A landscape with many valleys, sampled at points; each row gives a point and its height.
From any point a ball rolls to the lowest of the 3 points nearest to it. It stops when none of these is lower. Distance is the straight distance between rows; heights are no part of it.
buno h=188: [ 14   8 -26   0  -7  28 -13   1  19   3  14  16 -21  -6 -13   8  -6 -26
 -28   1  -9 -16]
zaz h=622: [ 15  10 -35  12  -2  28 -20  11  36   4  20  21 -18  -9 -36  16  -6 -41
 -39  -7 -27 -19]
Fono h=244: [ -2  -4   4   5  17  -6  -5   7  11 -21 -31  10  41 -11 -10  36   9 -17
  25   5 -20   5]
Zezi h=129: [  2  16 -25  17   1  18 -22  11  27  -5   1  29  13 -12 -31  33   0 -46
  -7 -13 -30   2]
sonub h=175: [ 10   5 -34  12 -22  42 -19   4  11  19  30   7 -32   6 -17  -3 -11  -8
 -54   1  17 -19]
vapar h=539: [  9 -13  15 -12  13 -27  11   4  -7 -12 -40  -5  34   0   5  24  12   4
  29   5 -14  10]
Zore h=682: [  3  -9  24 -15   3 -40  19  -3 -16  -1 -24 -22  32   6  22   7   3  18
  35   1   0  19]
torub h=203: [-13  -6  29   2   7 -21  12  -6 -13   3   7 -25 -14   5  26 -46   8  33
   9   4  19  10]
Neb h=142: [-16  -1  -3   5 -12   8   9  -6  -6  -1  26 -10 -32  10   0 -33  -7  17
 -21  -5  26   2]
kesu h=683: [ 12  -6  28 -18   4 -46  26  -1 -14  -9 -41 -25  40   7  20  16   5  15
  47   7  -2  22]
Medop h=264: [  7  10 -22  11   4  18 -21   6  27  -7   5  24   4 -13 -27  25  -3 -40
  -5  -5 -26  -5]
neles h=420: [-15  -6  11   3  -2  -2  15  -9 -10  -2  20 -13 -32   5   5 -49   1  29
 -12  -1  28   2]
mem h=426: [ -6  -6  32  -8   6 -39  16  -3 -19  -1 -12 -30  21  11  38 -11  -1  27
  28  -5   7  21]
zan h=510: [ 11   8 -26   6   5  20 -21   4  29  -6  10  22  -8  -8 -23  17  -5 -34
 -16  -3 -20 -11]
Rek h=523: [ -6  -6  29  -4   7 -36  11  -2 -18   3  -6 -24  18   7  34 -17  -2  26
  24  -2   4  19]
Kaz h=473: [  7 -10  13 -14  11 -16   5   2 -12  -3 -25   3  26  -4  10  19   7   6
  21   6 -13   4]
Kubat h=269: [-16  -2   8   4  -4  -3  10  -5 -13   0  17 -13 -20   5  12 -34  -3  22
  -5  -4  16   4]
pep h=419: [  5   0  -9  -1   9  10 -11   2  12  -8  -4  19   8 -10 -13  21   5 -24
   6   1 -17  -6]
Ligi h=112: [  2  14 -19  12   7  13 -22   7  24  -7  -1  26  17 -12 -29  36  -1 -42
   1 -13 -27  -2]
dibop h=124: [ 12   9 -27   4 -17  34 -14  -1  13  14  21   6 -28   1 -13   1  -9 -17
 -45   2   8 -23]
gera h=165: [ -2   2   0  11  15   3 -14   7  13 -16 -20  18  35 -13 -20  39   4 -25
  19   0 -23   3]
fiti h=97: [  7   8 -22  -2 -17  28  -8   2   1   8  17   4 -25   4  -6  -2 -12 -10
 -31   0  10 -15]
Lizar h=318: [ -2  20 -15  17   0  11 -20   7  20  -5 -16  27  33 -16 -34  50   7 -41
   8 -13 -30   8]
nit h=118: [ -1   3  -4  -7 -11  15  -1   0 -12   7   5   7 -10   0   6  -3  -9   3
  -4   0  -3  -5]
gubo h=401: [ -4   2  -1  -5 -10   4   4  -3 -17   4   5   2  -6   4  13  -5 -10   9
   2  -3   0  -2]
sog h=373: [-10  -9  38  -3  12 -42  16  -2 -18  -2  -6 -33  10   9  40 -27   2  34
  31   0  13  21]
zofe h=423: [-14  -4   9   1  -5  -7   9  -4 -19   4  10  -9  -7   4  16 -23  -4  20
   5  -7   7   5]
kedag h=361: [  6   3  -6 -10  -1  13  -3   0  -5   4   0  14  -7  -2   2   8  -2  -7
   3   5  -6 -12]
gemov h=171: [ -2  -7   7   7  19  -7  -3   6   9 -25 -35   2  46  -8 -11  40   8 -15
  29   7 -20   5]
kotoz h=265: [-17  -3  -5   4 -12   7  12  -5  -1   0  30  -9 -39  10  -3 -37  -3  23
 -30  -3  31   0]
Zavip h=135: [  8   7 -31   8 -20  38 -14   2   6  15  26   1 -33   8 -13  -3 -11  -6
 -52   0  19 -19]
vog h=76: [  8  11 -26   6 -20  34 -12   1   7   9  21   6 -29   5  -9  -3 -11  -9
 -38   1   9 -16]
Kavo h=459: [-11  -1   5   2  -8   5   8  -4 -17   4  11  -6 -13   6  10 -21  -8  14
  -5  -7   9   1]
bafak h=127: [ -1   7 -26   6 -21  30  -8   3  -1  10  25   0 -29  10  -7 -10 -12   0
 -38  -2  17 -14]
Kivik h=128: [  3   5 -12  11  12   9 -19   5  21 -10  -4  23  13 -11 -21  28   3 -32
   9  -4 -21  -4]
rupez h=766: [ 19   5 -38  14 -22  49 -25   3  21  23  35  13 -36  -6 -28   4  -7 -11
 -69  -4  12 -30]
Vup h=547: [  8 -10  29 -17  10 -52  28   3 -12 -21 -54 -18  43   3  13  20   8  10
  54  11  -4  22]
dabe h=178: [ 13   9 -29   7 -22  40 -16   1  12  16  24   5 -30   3 -15  -1 -10 -12
 -49   1  15 -23]
guze h=475: [  8 -10   9 -13   8 -13   4  -1 -14  -3 -20   4  21  -1   6  17   7   5
  18   3 -12   2]
lova h=230: [-12  -4  21   1   0 -16  10  -6 -20   2   6 -16  -1   4  24 -24  -4  27
  11  -6   6   9]
kede h=141: [  3  18 -29  17  -4  22 -24   8  29  -1   3  33  13 -10 -38  38  -2 -55
 -16 -20 -36  -1]
difor h=257: [-11   0 -10   5 -16  15   4   0  -5   2  27  -4 -29  12  -2 -23 -11  14
 -26  -4  21  -3]
Tave h=157: [ 12   8 -25  -2 -11  27 -11   2  15   7  13  14 -21  -2 -11   5  -8 -18
 -24   6  -3 -17]
kod h=568: [ 20  10 -35  10 -14  40 -21   3  27  14  26  12 -31  -9 -28   5  -6 -21
 -57   1  -1 -28]
Vubon h=140: [  1  10 -16  13   8  11 -21   5  20  -9  -2  22  19 -13 -29  36   2 -37
   8  -8 -28   1]
Tipe h=41: [  8 -15  19 -13  16 -36  18   3  -9 -18 -47 -10  42   0   8  23   8   3
  37   9 -10  14]
bodu h=174: [ -1  -1 -27  14 -25  35 -11   4   2  13  40   0 -39  13 -19 -12  -8   4
 -54  -3  28 -14]
nata h=512: [ 16   3 -37  22 -27  52 -26   3  12  26  42  11 -40  -3 -30  -3  -6  -8
 -73  -3  22 -25]
gud h=163: [ -9  -2 -22  10 -20  26  -3   3  -2   7  34  -5 -38  16 -12 -17 -11   8
 -42  -3  24  -6]
mazu h=456: [ -9   1  -8   0 -12  14   5   0 -12   3  16   0 -20   8   6 -17 -13   9
 -14  -6  12  -3]
gifi h=521: [ 11  11 -31  11   0  24 -17   5  31   1  14  20 -11  -8 -27  17  -4 -39
 -29  -3 -23 -14]
nav h=483: [  7 -12  11 -10  12 -10   2   1  -5  -6 -22  10  22  -6   0  25   9  -4
  19   8 -13  -1]
Riku h=209: [-15  -5  -7   2 -12  11   9  -5  -1   1  33 -13 -43  14 -10 -39  -3  21
 -34  -5  35  -1]
pidu h=192: [ -7   3 -16   2 -19  22   3   0  -8   6  20  -2 -28  10   0 -17 -15   8
 -22  -4  14  -4]
kem h=200: [  0  -3   2   6  19  -2 -11   5  13 -17 -20  12  31 -13 -12  38   8 -20
  22   2 -18   0]
Rebof h=168: [ -5  -4 -26  10 -23  31  -8   3   0   8  39  -2 -37  15 -17 -17 -11  11
 -47   0  27  -9]
sir h=195: [-16  -5  27   4   3 -17  15 -10  -8   3  10 -21 -24   5  19 -51   6  36
   5   6  24   8]
gariv h=706: [  2  -7  29 -13   1 -44  19  -4 -21  -1 -22 -25  32  10  29   5   1  19
  40  -1   1  23]
Goguz h=138: [ -2   6  -7  13   9   8 -17   5  16  -8 -13  20  29 -15 -24  40   6 -33
  15  -7 -27   2]
Bug h=520: [ -4  -5  26  -8   1 -32  10  -1 -21   5  -9 -21  22   8  27  -5   0  24
  26  -4   1  17]
sop h=298: [-15  -4   1   4  -9   1  10  -4  -6  -2  23 -10 -31   8   3 -38  -6  23
 -16  -3  20   2]
sar h=271: [-10  -3  27   0   7 -25  10  -4 -16   1   5 -24   3   7  31 -30   0  31
  15  -2  10  11]
difir h=728: [ -1  -6  27  -8   5 -39  17  -2 -21   1 -17 -21  29   7  31  -1   1  23
  34  -2   1  20]
busos h=533: [ 10  -8  24 -16  11 -48  26   3 -11 -22 -53 -19  40   4  10  22   8   8
  49   9  -6  21]
Muma h=224: [ 11   7 -17  -6   1  15 -10   1  14   1   3  17 -11  -7 -11  12   0 -20
  -5   5 -12 -14]
Rufi h=354: [  7  10 -18   4   6  17 -17   1  22  -6   7  23  -4 -11 -19  20  -3 -30
  -7  -1 -19 -11]
lazo h=465: [ -2  24 -17  16   1   8 -19  10  15  -3 -26  28  42 -21 -35  55  10 -43
   8 -16 -32   4]
bos h=368: [-13   3  -3   4 -10   8   9  -4 -13   1  17  -5 -24  10   9 -22 -10  16
 -10  -5   9   1]
fupob h=566: [  8 -12  20 -18   6 -31  16   1 -16  -3 -33 -14  35   4  16  17   8  14
  32   4  -8  14]
zek h=75: [ -2  -3   5   8  19  -7  -8   6  12 -21 -34   6  50 -10 -14  46   7 -20
  26   1 -19  10]
niki h=321: [  0  -9   6   1  20 -10  -3   6   8 -16 -27   6  36  -8  -7  35  11 -14
  23   8 -18   2]
dizab h=207: [-16  -4  23   8   6 -19  14  -3 -14   2  11 -19 -11   5  27 -40   5  29
   4   1  15  10]
segod h=130: [  3   6 -29   6 -22  33  -9   2   4  16  24   2 -30   9 -11  -6 -10  -6
 -43   0  19 -16]
Zok h=319: [  7 -13  15 -10  16 -28  14   6  -3 -25 -46  -6  43  -2   4  31   8   1
  34  10 -14  10]
bopu h=514: [ -7  -3   3  -5  -7   1   7  -5 -19   5  10  -2  -4   3  14 -10  -7  14
   2  -6   1   3]
Vut h=164: [  1   7 -19  -1 -18  26  -4   1  -4   8  16   3 -26   7  -2  -6 -14  -2
 -22   1  12 -10]
Mul h=137: [  2  22 -29  14  -5  17 -23   9  26  -1  -3  35  16 -11 -38  40   1 -52
 -11 -18 -35   1]
Fanoz h=217: [-13  -4  23   4   3 -20   9  -4 -16   1   7 -19  -5   5  26 -31   1  28
  10  -1  10   9]
vimo h=343: [-14  -6   0   1  -6   6  13  -8   0   3  30 -14 -43   9  -3 -45   2  30
 -27  -4  37   1]
Gupib h=297: [ 11   5 -33  13 -26  45 -22   5  11  21  35   9 -38   3 -20  -3 -10  -6
 -63   1  21 -25]
noz h=457: [  2  -7  18  -9   1 -24  14  -4 -18   6 -15 -13  25   6  23   1   2  18
  23  -1  -3  10]
pasiz h=212: [-18  -3  18   4   1 -14  10  -4 -17  -1  11 -17 -10   5  20 -35  -2  28
   5  -2  13   8]
mosek h=152: [-15  -6  33  -3   8 -20  12 -11 -12   6   3 -28 -15   9  29 -58  12  39
  10  13  32  10]
mav h=692: [  5  -5  33 -17   4 -51  28   1 -18  -6 -37 -27  37   7  25  13   1  18
  49   4   2  24]
lenov h=57: [ -1   0   2  -7  -6   3   5  -3 -17   7   1   1   1   4  15  -4  -4   8
   9  -7  -3   0]
Fir h=413: [ -9  -2  14  -3  -4 -10   8  -3 -21   6   4  -7   3   4  19 -12  -4  20
   8  -8   1   6]
sen h=382: [  4  -2   3  -9  -1   1   4   0 -15   4  -7   6   5   0   9   7  -1   4
  11   2  -9  -2]
neve h=330: [ 15  14 -29   5  -4  28 -14   6  27   2  15  17 -17  -7 -23  13  -7 -32
 -33   0 -16 -21]
Tun h=136: [ -4   3 -20   5 -20  25  -1   4  -5   4  25  -2 -28  10  -5 -14 -14   3
 -30  -4  20  -7]
Voreg h=266: [-17  -2  -2   6 -10   5  11  -2  -9  -1  20 -10 -28   6   5 -32  -9  19
 -14  -5  18   2]
Sem h=213: [-13 -10  25  -1   2  -7  13 -13  -3  14  14 -24 -37   6  11 -63   8  33
  -9   8  42   9]
Liguv h=247: [  7   3 -13  -5   3  10  -8   1   7  -3  -1  20  -2  -7  -5  16   1 -15
   3   6 -13 -11]
nom h=470: [  7 -10  14 -15   7 -22  11   3 -13  -4 -27  -6  27   1  11  17   9   9
  27   6 -11   4]
kat h=415: [ -2   4 -14  -2 -15  17   1  -3  -9   6  12   3 -18   7   2  -6 -10   0
 -14  -1   6  -7]
voto h=126: [ -1  14  -9  16   6  10 -19   6  17  -9 -13  22  33 -15 -28  47   4 -37
   9 -13 -26   3]
nibe h=268: [  8  12 -28  11   2  19 -21   9  31  -3  11  28  -1  -7 -31  23  -5 -46
 -17  -9 -32  -8]
lum h=160: [ -1  24 -27  18  -4  14 -21   9  23  -2 -11  35  28 -16 -35  48   5 -52
  -8 -19 -36   3]
zab h=146: [  5  15 -24  16   0  17 -22   7  28  -3   7  28   9 -10 -31  29  -2 -45
 -10 -12 -30  -3]
kaga h=360: [ -1  -4  13  -7  -1 -13   8  -2 -21   8  -5  -4  12   3  18  -4  -1  17
  16  -1  -4   5]
likeb h=199: [-18  -5  27   3   6 -15  11  -7 -11   0  12 -20 -18   3  23 -48   4  33
   2   1  20   8]
gogo h=693: [  8  -8  28 -16   5 -53  33   1 -13 -11 -48 -27  42   5  23  16   5  15
  58   6   1  25]
mib h=416: [  4   0  -5   4  14   6 -15   3  15 -12  -7  21  17 -12 -15  27   2 -25
  12   1 -17  -3]
tifo h=522: [  4 -14  10  -7  19 -15   3   1   0 -14 -30   6  32  -3  -2  30  10  -5
  25  11 -15   2]
kidi h=380: [  5   1 -11   3  12  10 -14   4  16  -9  -5  20   9 -10 -16  27   4 -25
   8   3 -19  -7]
lize h=362: [  1 -12  11  -5  21 -19   6   8   2 -22 -42  -1  47  -5  -2  36   8  -6
  30  11 -13  10]
rufe h=125: [-15  -7  33   3   9 -36  10  -4 -16   1   2 -28   6   7  36 -28   2  32
  22   3  11  18]
lili h=113: [ -3  15 -15  15   8   8 -19   7  19  -7  -8  27  28 -14 -27  41   4 -40
   7 -13 -28   1]
lon h=241: [ 12   5 -19  -3   2  17 -15   2  17  -2   4  20  -7  -7 -13  16  -4 -25
  -7   2 -16 -13]
finel h=166: [-14  -4  25  -1   3 -12  14 -11  -9   9  12 -24 -27   6  19 -59   8  37
  -3   6  34   6]
Dumu h=221: [ 12   7 -23   1  -3  24 -13   1  21   3  11  18 -16  -8 -12  12  -5 -25
 -20   3 -14 -16]
Kebu h=444: [  2   0  -2  -9  -5   2   0  -4 -16   7   1   6  -1   1  10   0  -6   5
   7  -1  -2  -4]
Lem h=74: [ -2  28 -20  17  -3   7 -23  13  21  -1 -17  35  33 -21 -37  55   8 -50
   2 -18 -35   3]
zoza h=245: [ -3  -4   5   6  19  -2  -8   7  12 -18 -26   9  41 -11 -12  40   6 -18
  23   4 -20   4]
Refi h=552: [ 11 -12  20 -16   6 -41  22   4 -12 -11 -41 -15  39   5  14  21   7   9
  41   6  -6  16]
kanan h=147: [-12  -6 -12   5 -13  16   8   0   2   2  39 -11 -41  12 -10 -32  -3  19
 -40  -3  32   0]
Bezup h=310: [  7  -2  -7  -8   7   6  -6   3   4  -3  -7  18   5  -7  -6  19   2 -11
   8   5 -13  -9]
Vefe h=151: [  0   2  -5   9  17   5 -16   4  16 -13 -12  19  25 -11 -18  37   3 -27
  16  -2 -23  -2]
Foso h=173: [ 11   6 -21  -5  -6  26  -9   1   8   5   8  13 -16  -4  -4   6  -6 -15
 -16   2  -1 -17]
mefi h=705: [  7  -7  27 -15   4 -42  22  -1 -14  -4 -28 -26  36   8  25  10   3  17
  40   2   1  20]
kip h=282: [  8   6 -18   0   6  13 -15   2  18  -4   5  23  -3  -9 -16  19   1 -28
  -2   3 -18 -11]
bot h=156: [-11  -8  35  -7  -1 -10  16 -14 -13  24   7 -30 -32  14  20 -73   9  42
   9  16  50   8]
Tofer h=478: [ 21  12 -34  11  -8  40 -19   8  31  12  23  17 -27 -10 -31  10  -7 -27
 -52  -3 -11 -26]
Tinun h=263: [-13  -5  31  -3  13 -27   9  -6 -15   1   3 -29  -9   7  33 -48   9  37
  16   8  25   9]
gad h=296: [-13  -7  36   0  13 -33   9  -8 -14   2   0 -32  -6   7  36 -46  12  37
  19  10  21  14]
Nabik h=513: [ -8   4  -5  -1 -12  14   3  -2 -14   4  10   1 -17   5   8 -14 -11  10
  -4  -6   7  -3]
biza h=392: [  6  -7  -1  -9  10   2  -4   0   3  -4 -13  16  10  -9  -4  19   7 -11
  14   6 -14  -7]
neme h=254: [  4   8 -18  -3 -18  21  -1  -1  -6   6  11   3 -21   7  -1  -5 -13  -2
 -19  -1   7 -13]
nez h=231: [-18  -5  10   5   1  -5  14  -9 -11  -1  15 -17 -24   4  12 -44   0  29
  -5   1  21   8]
kibi h=267: [  6   7 -14   4  10  15 -17   4  20  -8   1  21   6 -11 -19  26   0 -31
   4  -5 -22  -6]
Sima h=161: [-13  -7  30  -2   4 -15  14 -13 -10   9   6 -28 -23   9  23 -60  10  39
   4   9  35   9]
ramop h=438: [  8 -14  19 -16  12 -32  15   0 -13 -12 -38  -9  36   4  11  23   9  10
  33   7  -8  11]
Suk h=187: [  7  10 -20  -7 -11  21  -4  -2   2   5   6  14 -16  -1  -3   5  -9  -9
 -14   2  -4 -13]
veni h=375: [  9  13 -31  15   2  25 -23   7  34  -1  12  25  -4 -10 -34  22  -5 -44
 -24 -12 -32 -10]
nibug h=148: [  4  16 -29  16  -2  21 -26   9  31  -2   6  30   5 -11 -35  30  -3 -50
 -19 -16 -32  -4]
guv h=479: [  3  -9  20 -11   3 -29  13  -4 -20   4 -14 -15  27   8  26   2   6  19
  25  -5   0  13]
Bofi h=307: [  8   1  -8 -10   2  11  -4  -2   0   1  -4  16  -2  -6  -1  10   1  -7
   3   5 -10 -10]
Zefen h=402: [ -9  -6  31   0   7 -32  10  -2 -17   2  -5 -25  12   9  32 -22   0  31
  21  -2   6  18]
Zelo h=499: [  6 -12   8  -8  12  -7  -4   2  -1  -9 -18  11  22  -5  -4  27  12  -8
  18   9 -19  -2]
zana h=150: [-10   3 -18   6 -19  24  -1   1  -2   4  27  -1 -34  13  -6 -16 -13   6
 -30  -5  21  -5]
ris h=251: [-10 -10  26  -5  -3  -6  14 -16  -5  18  12 -23 -36   7  10 -67   6  37
  -8  11  48   7]
zez h=340: [-16  -6  14  -3  -1  -2  15 -15  -1   9  20 -17 -37   4   4 -57   5  34
 -17   0  37   6]
Zub h=149: [-14  -7  27  -5   4 -10  16 -12  -9  12  13 -24 -31   8  19 -65   8  37
  -1   8  39   6]
goke h=344: [ 15   8 -28   4   0  23 -16   7  28  -1  13  21 -16  -8 -22  12  -2 -30
 -23   0 -18 -18]
zuf h=496: [  8 -13  11  -9  17 -21   5   6  -4 -16 -34   1  35  -2   2  27   9   1
  27  11 -12   3]
kazes h=436: [-10  -6  28   0   5 -27  10  -3 -21   1  -1 -23   9   7  30 -20   0  27
  19  -4   5  15]
Kalu h=116: [  2   5 -20   5 -21  25  -3   1  -2   9  19   2 -28   8  -5  -6 -13  -3
 -32  -1  14 -12]
Reg h=388: [  7  -2  -5  -2  11   3 -10  -1   8  -8  -9  18  10 -11 -10  20   4 -17
  10   7 -17  -5]
dud h=246: [ 17  10 -27   3  -3  27 -14   2  25   3  16  14 -22  -8 -19  10  -6 -30
 -29   5 -13 -19]
Diga h=253: [ 16  11 -30   4 -10  36 -16   2  24  12  20  12 -25  -5 -19   4  -8 -22
 -45   2  -2 -24]
Tofim h=183: [-11  -3 -16   7 -16  19   3   2   1   1  37  -9 -42  15 -13 -27  -8  15
 -39  -4  30  -4]
buk h=172: [  0  -4   0   6  17   3 -13   5  12 -13 -14  17  30 -10 -15  37   7 -23
  17   3 -19  -2]
lek h=398: [ -6  -7  35  -7  11 -45  15  -2 -17  -1  -9 -30  21   9  39 -16  -2  33
  31  -1   9  22]
zeruz h=301: [-17  -2   5   4  -4   1  11 -10 -12  -3  20 -11 -27   6   9 -36  -5  22
  -9  -5  18   2]
Dogom h=182: [-15  -5  22   1   2 -11  13 -13 -10   3  11 -17 -29   5  17 -56   6  33
  -4   5  28   6]
dez h=121: [-10  -8  29  -6   2 -11  16 -15  -9  16   9 -25 -31  11  20 -67   8  38
   3  14  43   5]
Tamal h=193: [  3   8 -17  12   9  14 -21   5  25 -10   2  25  13 -12 -25  28   3 -36
   2  -7 -26  -2]
motof h=309: [-13  -6  37  -1  13 -38  10  -6 -15  -3  -2 -32   1  11  39 -37   5  32
  22   5  19  18]
vuk h=210: [ 11   7 -15  -5  -5  17  -4   3   4   4   2  14 -11  -3  -3   9  -4 -17
  -4   5  -4 -14]
Giv h=223: [-16  -3  -8   7 -13  11   7  -4  -3   0  29  -9 -37   9  -6 -33  -6  17
 -28  -5  29   0]
gur h=82: [-11  -7  17  -5  -4  -5  15 -16  -5  10  19 -19 -39   5   8 -64   3  35
 -12   4  45   6]
das h=345: [  3  -3   9 -10  -2  -7  10  -4 -18   4  -8   2  14  -1  12   6   1   9
  15   0  -5   0]
dipe h=439: [  8  -3   2 -11   2  -2   4  -1 -13  -1  -9   7   8  -1   6  11   4  -1
  13   3 -13  -4]
Sufer h=176: [ -5   6  -1  16  12   4 -16   8  16 -13 -22  13  42 -17 -22  45   6 -30
  19  -4 -26   5]
Domin h=96: [ 11   9 -26  -1 -15  31 -10   1  11   8  18   8 -23   1  -8   1 -10 -14
 -33   1   5 -16]
neno h=117: [-11  -5  36  -8   9 -22  13  -9 -13  13   2 -33 -23   9  29 -67  13  40
  11  16  37   9]
saf h=718: [ -2  -7  31  -9   3 -46  19  -5 -19  -2 -20 -30  29  10  33  -3   0  24
  38  -5   6  24]
vig h=690: [  8  -8  30 -15   8 -53  28   0 -15 -10 -45 -27  41   7  21  14   5  14
  51   7  -1  27]
vebu h=397: [  7 -12  20 -14  10 -40  23   4 -13 -16 -48 -13  39   2  11  23  10   9
  40   8  -7  14]
dopit h=461: [ 19  10 -33  14  -7  33 -19   7  32   7  24  16 -23 -10 -33  13  -4 -32
 -49  -1 -16 -26]
vur h=225: [ 10   4 -14  -9   0  12  -9  -3   7   0   0  18  -8  -6  -7  13   0 -15
  -2   6  -9 -14]
kisev h=632: [  8  -9  22 -15   5 -40  20   2 -16  -4 -30 -17  36   6  19  14   5  16
  34   2  -4  17]
gani h=433: [-17  -5   4   0  -7   3  12 -10  -1   2  25 -15 -40   7   1 -47   1  26
 -22  -3  31   5]
tosin h=506: [  5 -14  12  -7  17 -11  -2   5   1 -15 -24   8  31  -2  -1  29   9  -8
  22   7 -16   0]
Nezan h=276: [  1   0   3  -9  -5   0   7  -2 -20   6  -3   1   4   1  12   2  -1   8
  10  -2  -5   0]
zegi h=236: [-14  -4  19  -2   1  -7  14 -10  -9   7  17 -17 -34   5  13 -53   6  33
  -8   5  35   6]
vem h=564: [ -5   4  -9  -1 -12  12   2  -4 -13   6  11   4 -15   5   5  -9 -11   3
  -9  -2   8  -7]
dum h=44: [ -9  -8  37 -10   6 -15  15 -11 -12  18   5 -30 -26  13  25 -68  12  43
  10  15  46   9]
Vado h=305: [-13   3  -9   7 -12  11   5  -1 -10   2  21  -5 -26  10   2 -25 -11  16
 -19  -6  16  -3]
figu h=477: [ 11 -15  13 -13  11 -20   5   4  -7 -10 -27  -1  29   1   4  22  11   1
  24   8 -10   6]
nif h=715: [  3  -6  31 -14   5 -47  22  -1 -18  -1 -27 -28  36  10  29   7   1  20
  42  -2   0  24]
Rumid h=720: [ 17   8 -34  11 -22  43 -20   5  19  17  27   9 -33  -2 -21   0  -8 -15
 -58   0   8 -26]
Mil h=467: [  6  -8  15 -14   5 -18  11   2 -18   4 -18  -4  25   2  13  12   6  13
  21   1  -8   5]
Vir h=131: [ 15  11 -27   0 -12  29 -14   0  17   8  16  12 -24  -4 -13   5  -8 -19
 -33   2   1 -22]
gizak h=454: [  3  -4  -2  -2  14  -1 -10   1  10 -10 -15  15  19 -11 -13  28   8 -15
  16   6 -17  -4]
fur h=328: [-18   0   3   4  -9   3   7  -6 -14   0  17 -10 -22   8   7 -28  -7  17
 -10  -7  15   2]
movut h=403: [-12   0  -4   2 -10   9   5  -3 -14   3  16  -5 -22  10   8 -19 -13  13
  -9  -6  10  -1]
teme h=458: [ 16  13 -33   7  -5  32 -19   8  33   6  21  18 -22 -10 -26  12  -9 -31
 -42   0 -16 -22]
ledo h=515: [  4  -7  21 -17   1 -30  16  -1 -19   1 -22 -13  31   4  21  10   5  18
  28  -1  -4  12]
Kefu h=739: [ 21   5 -36  12 -20  45 -24   1  24  21  30  13 -34 -11 -26   6  -9 -17
 -61  -1   5 -28]
sakil h=442: [  6  -6   0 -12   9  -2  -4   0  -3  -3 -14  13  13  -8   1  19   7  -6
  13   9 -13  -3]
potu h=145: [ -2  15  -9  16   7   6 -17   8  18 -11 -21  22  39 -15 -30  48   4 -37
  14  -9 -29   5]
gom h=211: [-16  -5  19   7   0 -12  12  -7 -14   0  14 -15 -14   6  22 -39   0  28
   5   0  14   8]
tamu h=509: [  6  -6   3  -7  16  -2  -4   4   2  -8 -15  14  20  -7  -5  28  10  -8
  18   7 -14  -6]
tup h=464: [  2  -8  16 -12   1 -22  13  -1 -20   7 -16  -9  21   3  18   3   2  15
  20   1  -1  10]
Neror h=425: [ -2  -4  19  -7  -1 -22  10  -1 -22   5  -5 -15  18   6  24  -5  -1  18
  19  -4  -3  14]
dinok h=487: [  8  -5  -2 -10   2   3  -3   0  -8   1  -9  13   6  -4   4  14   4  -5
  10   6 -11  -5]
Zare h=133: [ -1  16 -20  16   2  14 -23   7  24  -5  -6  29  23 -14 -32  42   0 -46
   2 -17 -30   1]
Tabik h=451: [  5   1  -6 -11  -3   9   1   0  -6   8   0  10  -6  -2   4   5  -2  -4
   4   2  -5  -5]
Bivos h=206: [ -5   0   3  11  17  -2 -10   9  14 -15 -29  11  46 -13 -18  44  10 -26
  23   3 -23   4]
Mel h=434: [  5   3 -12  -9  -5  12  -1   0  -7   4   2  11 -10   2   4   3  -6  -4
  -1   2  -4 -11]
rero h=208: [-15  -5  19   4   3 -11  13  -7 -13   1  14 -17 -24   5  14 -45   2  28
  -2  -1  21   5]
melo h=229: [-14  -7  31   1  10 -28  11  -4 -17  -1   5 -27  -4   5  30 -41   4  32
  15   3  14  10]
pari h=651: [ 10 -11  24 -18   8 -44  23   2 -14  -8 -38 -20  40   7  17  15   6  17
  40   5  -2  20]
ged h=387: [ -3  -5  16  -4   1 -16  10  -3 -21   6  -2 -13   9   3  25 -11  -1  22
  16  -5  -2   9]
Ruzin h=474: [  6   3  -2 -12  -2   1   2  -4 -10   4  -6  12   4  -2   6  10   0   0
  12   4  -9  -7]
Bev h=227: [  0  18 -12  16   5   9 -18   9  17  -7 -22  25  39 -18 -33  54   7 -38
  13 -12 -30   4]
pemed h=421: [ 19  11 -32   6  -6  32 -17   5  27   5  20  13 -23  -9 -24  11  -6 -28
 -42   1 -13 -25]
gito h=391: [  4  -8   4  -3  20  -4  -6   4   7 -16 -22  13  29 -10  -9  31   9 -15
  20   7 -20   1]

Two balls start at each pair of points below. Name the first point that both come to, or write never.
saf, mefi -> Zore
mav, Vup -> vebu
guv, guze -> noz

Where does a ball stop that starts at each point below?
zaz -> vog
figu -> lenov
gifi -> vog
vig -> Tipe
nibe -> Ligi
Vado -> vog
mem -> rufe
Kaz -> lenov
niki -> zek
bodu -> vog
